Points on a hilly landscape, in no order, each with its height.
A climber steps from a point to whichever of its 2 nearest points has the largest rise for the distance, and stops where none of them is higher. Distance is the straight distance between rows; heights are no part of it.
K_555: [ 97 116  81 138 155 102  68 109 141 164 146 161  99 110 105  93 130  98
 105 110]  height 589
K_764: [150 166 119 132 150 102 146 133 133 153 125  82 118  99 139  99 133 159
  69 126]  height 555
K_882: [170 154 125 181 103 125 119 148 149 139 149 169 170 141 144 135 135  98
 214 159]  height 361
K_339: [117 152 135 122 139 151 186 143 131 198  80 170 115 168 169 134 122 135
 109 131]  height 363
K_211: [127 110 164 112 113 109 165 137 107  66 125 122 111 134 154 150 154 196
 132 162]  height 493
K_528: [149 123 149 121 146 150 128 170 142 214  66 105 128 129 174  91 154 126
 114  94]  height 262
K_164: [115 115  76 164 134 106  37 109 138 166 138 157 100 106 113 104 146  82
 124 128]  height 536
K_666: [100 130 170 121 124 131 158 105 118 119 115 114 116 126 161 155 152 211
  62 123]  height 687
K_462: [137 175 124 131 116 159 180 125 134 168  80 107 157 134 127 142 170  98
  89 112]  height 388
K_484: [147 172 129 146 112 112 168 141 144 153 116 121 115 131 162 134 190 171
 129 165]  height 706
K_630: [111 172 132 119 131 155 210 118 124 192  89 172 133 162 153 142  87 125
  88 136]  height 450
K_967: [135 116 108 142 142 166 172 163 121 220  94 136 118 155 148 100  72 110
 114 121]  height 100
K_782: [154 120 106 123 143 144 134 133 124 151 159  71 120 110 118 114 108 156
 119 103]  height 336
K_251: [115 108 137 107 141 162 143 113 101 138 133  93  96 123 123 154 124 191
  97 113]  height 107
K_825: [114 130 176 101 114 132 149 128 155 113 120  96 145 134 130 147 169 146
 105  83]  height 312
K_617: [143 135 130  78 134 111 127 146 104  28 145 112 138 104 127 132  98 124
 163 175]  height 340
K_642: [146 126 126 151 130  89  70  66 192 139 183 114 141 117 158  90  94 124
 108 111]  height 444
K_473: [107  89 171  71 121 129 146 130 147  51 108  98 150 150 127 136 151 124
 118  81]  height 297
K_712: [ 71  54 164 110 133  94 123 151 129  59 138 163  94 118 128 139 114 128
 142 149]  height 398
K_953: [ 88 101 121 103 133  96  64 119 117  62 148 193 118 129  91 143 119  76
 165 144]  height 149
K_392: [184 164 117 184 118 110  95 129 168 159 168 114 158 103 160  92 125 121
 162 146]  height 417
K_102: [136 144 143 141  90 117 181 134 114  74  71 145 157 157 175 142 193 169
 126 178]  height 63
K_404: [157 129 166 109 147 164 117 160 131 195  61  70 128 122 154  87 144 132
 111  77]  height 241
K_97: [150  95 133 125 178  95  91 130 136 149 141  96 124 118 140  63  86 151
  93  78]  height 437
K_921: [ 56  43 149 115 127 107  99 145 132  71 126 179 103 138 112 135 139 103
 140 131]  height 372
K_295: [ 62  87 137 106 147 121 137 112  91  78 110 169 112 128 110 167 144 139
 107 145]  height 245
K_845: [115 136 106 141 142 106  95 103 138 139 189 157 110 108 104 130 100 131
 133 124]  height 475
K_363: [150 102 132 136 118 122 137 158 152  94 124 148 175 153 144 127 154 100
 206 135]  height 266
K_297: [175 127 115 144 139 132 112 144 142 165 146  71 130 107 137  85 119 151
 120 106]  height 364
K_966: [123 139 141 127 126 131 154 105  57  68 119 148 108 122 139 167 126 204
 116 184]  height 532
K_809: [145 172 100 136 109 133 156 137 156 175 104  81 167 115 101 114 142  64
  77  99]  height 382
K_250: [125 143 154 147  94 141 174 126 118 106  53 153 149 161 184 150 198 173
 108 147]  height 77
K_73: [133 154 145 114 117 148 173 117 140 129  88 100 157 147 132 152 182 132
 109 101]  height 344
K_74: [130 148 139 134 121 151 162  98 101 106 110 108 121 127 152 156 145 210
  81 147]  height 632
K_830: [166 134 139 159 108 115 118 142 159 103 146 147 177 133 142 128 148 110
 216 149]  height 311
K_534: [ 89 106 105 134 142 124  87 109 138 150 163 160 101 114 102 130 121 130
 125 114]  height 524
K_911: [156 181 118 159 122 103 142 163 166 166 137 126 128 120 151 114 175 135
 151 148]  height 588
K_975: [121 119 164 133 110 159 175 141 126 132  58 134 145 161 170 152 188 160
 126 125]  height 91
K_494: [174 123 119 127 116 151 160 143  93  62 138  83 155 126 112 138 133 124
 181 151]  height 276
K_82: [128 127 146  91 113 172  98 111 158 144 137  77 128 139 105 104 110 110
 104  38]  height 280
K_43: [140 143 126 120 132 174 146 149 119 211  57  92 150 125 125 109 116  67
  96  92]  height 208
K_807: [177 110 143 137 165  94 109 146 135 150 127  77 130 112 152  52 107 156
 105  87]  height 404
K_995: [190 159  94 174 111 127 130 154 134 160 151  76 136  99 112  99 118 113
 149 151]  height 327
K_187: [181 190 106 161 107 116 130 145 127 134 173  91 138  97 106 118 120 127
 142 159]  height 365
K_715: [ 91 100  89 151 119 126  52  72 139 123 165 180 123 146 100 134 120  89
 152 105]  height 402
K_826: [152 126 166 126 110  85 108 144 160  41 162 129 168 125 144 131 128 119
 190 147]  height 192
K_356: [ 87 111 174  97 126 133 129 121 154 130 140 115 105 131 122 148 137 163
  89  80]  height 289
K_564: [ 58  58 158  94 128 119 113 123 147  80 136 159 114 153 106 134 121 121
 125  82]  height 342
K_945: [100  93 138 105 141 142 145 119  91  94 144 122 105 128 118 157 128 183
 132 133]  height 119
K_202: [171 149 128 165 124 102  78  91 167 141 191 102 151 103 151  96  97 132
 141 139]  height 403
K_512: [127  81 110 138 172 110  68 101 138 160 148 124 112 116 135  67  69 131
 104  90]  height 476
K_330: [117 144 132 128 129 103 115 127 119 113 187 155 103 108 107 151 114 150
 148 140]  height 424
K_486: [110  85 107 150 149 113  47  77 152 163 162 151 111 112 139  97  87 119
 123 113]  height 521
K_863: [ 77  87 157  73 121 129 126 111 151  64 128 130 129 162  99 136 128 124
 109  66]  height 321
K_275: [144 151 116 136 112 113 103  95 187 138 158  86 152 124 116  91 107 100
  86  62]  height 385
K_834: [ 56  92 147 101 144 127 137 100 106 106 120 149 110 135 110 168 143 156
  86 115]  height 260
K_238: [147 134 156  93 125 165  98 131 147 166 100  56 130 124 120  89 117 103
  90  50]  height 259
K_823: [103 116 117 117 134 123  94 140  70  96 120 176  98 112  88 164 174  88
 162 169]  height 209
K_956: [155 111 128  93 136 136 157 136  95  40 133  89 145 118 122 136 120 134
 157 152]  height 308
K_571: [ 91  95 131 102 126  88  83 116 140  36 169 175 130 132 108 134 100 100
 165 133]  height 159
K_223: [ 96 101 164 101 131  95 154 132 105  45 120 141 108 119 148 149 127 169
 113 172]  height 456
K_669: [106 175 110 131 132 150 209 130 122 189  88 158 148 148 129 143 108  86
  90 129]  height 571
K_77: [ 80 106  91 138 120 127  57  85 159 135 139 166 110 158  90 131 131  94
 124  77]  height 368
K_557: [164 184 109 144 131 107 125 141 110 138 179  98 109  83 107 125  92 137
 111 163]  height 409
K_266: [129 167 142 120 146 110 147 114 128 145 103  92 112 106 155 122 144 183
  41 124]  height 600
K_57: [127 160  99 137 115 149 183 140 133 186  85 121 160 134 115 138 141  63
  92 114]  height 447
K_4: [112  99 133  99 141 128 129 125  90  67 168 135 115 122 100 153 108 154
 161 137]  height 133
K_602: [147 167 106 124 108 122 140 125 174 148 132  83 159 121 111 108 142  88
  85  82]  height 348
K_389: [ 74  94 178  85 129 138 144 108 130  97 111 129 110 141 117 160 141 162
  77  96]  height 274
K_96: [132 144 122 129 116 125 184 138 112  90  59 165 154 166 169 143 176 128
 140 183]  height 47
K_227: [151 138 130 147 122 108  71  62 195 137 156  96 150 134 149  76  95  99
  88  76]  height 415
K_324: [170 167 103 175 118 108 128 156 165 180 141 141 156 121 145 110 144 104
 164 154]  height 498
K_713: [134 135 129 132 138 152 153 164  98 211  37 114 141 125 129  87  83  60
  83 110]  height 174
K_615: [140 161 153 139 106 107 158 141 144 123 153 112 104 120 139 144 170 192
 133 150]  height 612
K_851: [114 155 162 116 127 120 153 123 153 147 113  91 116 119 154 140 162 184
  64 107]  height 637
K_891: [186 138  77 172 112 144 148 172 114 182 118  76 134 115 125 103 121 118
 141 163]  height 292
K_228: [170 120 105 164 102 157 143 148 132 147 142 109 162 139 121 138 143 110
 199 131]  height 203
K_471: [ 80 109 119 111 126 137  71  86 164 146 124 145 101 159  99 118  98 109
  99  49]  height 332
K_623: [148 149 144  81 137 109 130 150  77  43 148 142 124 115 115 155 100 124
 155 186]  height 371
K_781: [126 152  92 134 151 102 108 119 124 149 181 122 104  87 102 111  92 132
 107 136]  height 459
K_244: [149 160 151 109 119 114 135 135  53  42 120 153  99 117 152 157 107 182
 132 207]  height 469
K_755: [128 141 115 124 131 119 202 153 116 102  79 194 143 173 156 145 134 117
 161 191]  height 27
K_45: [132 168 134 122 131 113 140 135  99 101 171 139 101 104 103 161 118 165
 141 165]  height 386
K_551: [172 117 106 146 108 156 158 155 108 106 125  98 161 143 106 136 147 107
 197 144]  height 238
K_234: [121 112 149 109 117  83  98 117 158  33 175 139 157 125 125 130 101 116
 165 131]  height 171
K_125: [150 168 106 176 117 114 146 152 163 168 149 173 151 142 141 129 137 101
 191 164]  height 425
K_548: [ 98  90 120 109 168 159 113 119 110 166 126 107  88 120 118 133 110 168
  93 108]  height 97
K_3: [ 85  83 158  94 142  99 134 146  99  53 125 165  93 111 139 149 116 145
 143 175]  height 426
K_218: [155 122 103 148 153 142 155 172 117 215  74 120 139 133 139  78  92  87
 108 120]  height 135
K_319: [ 68  98 127 106 143 109 116 128  81  75 116 174 111 118 101 162 159 115
 139 167]  height 229
K_117: [123 130 142 119 136 200 158 147 111 215  56 122 135 144 136 135 111  81
 122 102]  height 172
K_700: [129 119 137 120 132 184 170 145 126 189  84 131 137 158 146 139 145 118
 140 101]  height 134
K_119: [100 128 114 134 106  94  51 120 117  82 140 197 124 127  83 150 166  66
 170 147]  height 137
K_451: [113 123 110 160 116 129  40  75 127 123 180 182 124 129 104 140 104  90
 163 137]  height 441
K_585: [ 90 109 143  90 121 148  93  95 168 127 155 115 121 151  99 124  99 126
 103  40]  height 306
K_901: [124 139 140 119 145 142 160 160 138 221  62 148 114 147 179 107 144 129
 112 120]  height 303
K_25: [154 117  98 163 123 160 165 154 129 179 124 138 145 153 129 136 132 104
 175 141]  height 163
K_743: [103 100 104 117 135 139 109 106 112  89 183 141 126 128  82 137  99 126
 156 112]  height 150
K_84: [152 124 116 131 124 149 137 123 118 116 173  91 127 118 101 134 117 153
 144 119]  height 305
K_593: [140 153 104 134 163  85 122 125 127 148 158 104 120  84 114  85 100 144
  81 126]  height 501
K_595: [154 149 135 116 118 176 128 143 135 185  78  67 148 118 119 102 135  78
 105  70]  height 235
K_296: [121 119  97 170 125 124  16  77 132 156 156 172 114 108 116 130 129  77
 153 149]  height 484
K_993: [154 183 155 110 124 104 147 144  74  59 148 146 106 115 114 163 114 166
 143 196]  height 418
K_758: [118 144 120 133 129 146 153  90  71  98 130 128 114 118 122 163 123 197
  99 164]  height 583
K_439: [118 110 129 164 140 102  50  49 168 148 188 142 112 116 149 113  77 121
 122 134]  height 482
K_505: [153 103 137 114 114 103 115 168 160  55 119 115 165 126 160 121 145 100
 199 156]  height 223
K_436: [172 131  83 167 109 173 168 154 106 181  87  83 132 136 135 115 139 128
 121 161]  height 263
K_577: [119 105  98 126 127 145  86 114  87 115 175 165 119 113  79 150 103 100
 172 137]  height 170
K_240: [121 112 148 122 128 172 179 144 117 158  65 151 145 166 160 151 160 133
 147 121]  height 111
K_792: [146 142 166 133 104  99 156 161 131  97 138 125 112 141 152 146 174 185
 156 168]  height 550
K_16: [147 123  88 152 128 164 179 158 123 207 113 152 120 165 133 127  94 116
 149 154]  height 123
K_524: [104 120 101 123 140 139  96 124  80 120 152 169 107 112  74 160 143  98
 158 150]  height 189

For each start below, name the point where the climber stops.
K_505 => K_484
K_404 => K_669
K_548 => K_486
K_84 => K_486
K_473 => K_484
K_436 => K_666
K_471 => K_555
K_755 => K_555
K_228 => K_666
K_993 => K_666
K_218 => K_555
K_117 => K_555

Call two points neighbours if one is among the 2 nearest of the other. Go from one point of each pair to the other, from neighbour to neighbour, staying as high as possible. Name the lowest point that can't be avoided.
K_484 / K_669 => K_602
K_642 / K_666 => K_595
K_486 / K_484 => K_202
K_555 / K_666 => K_781
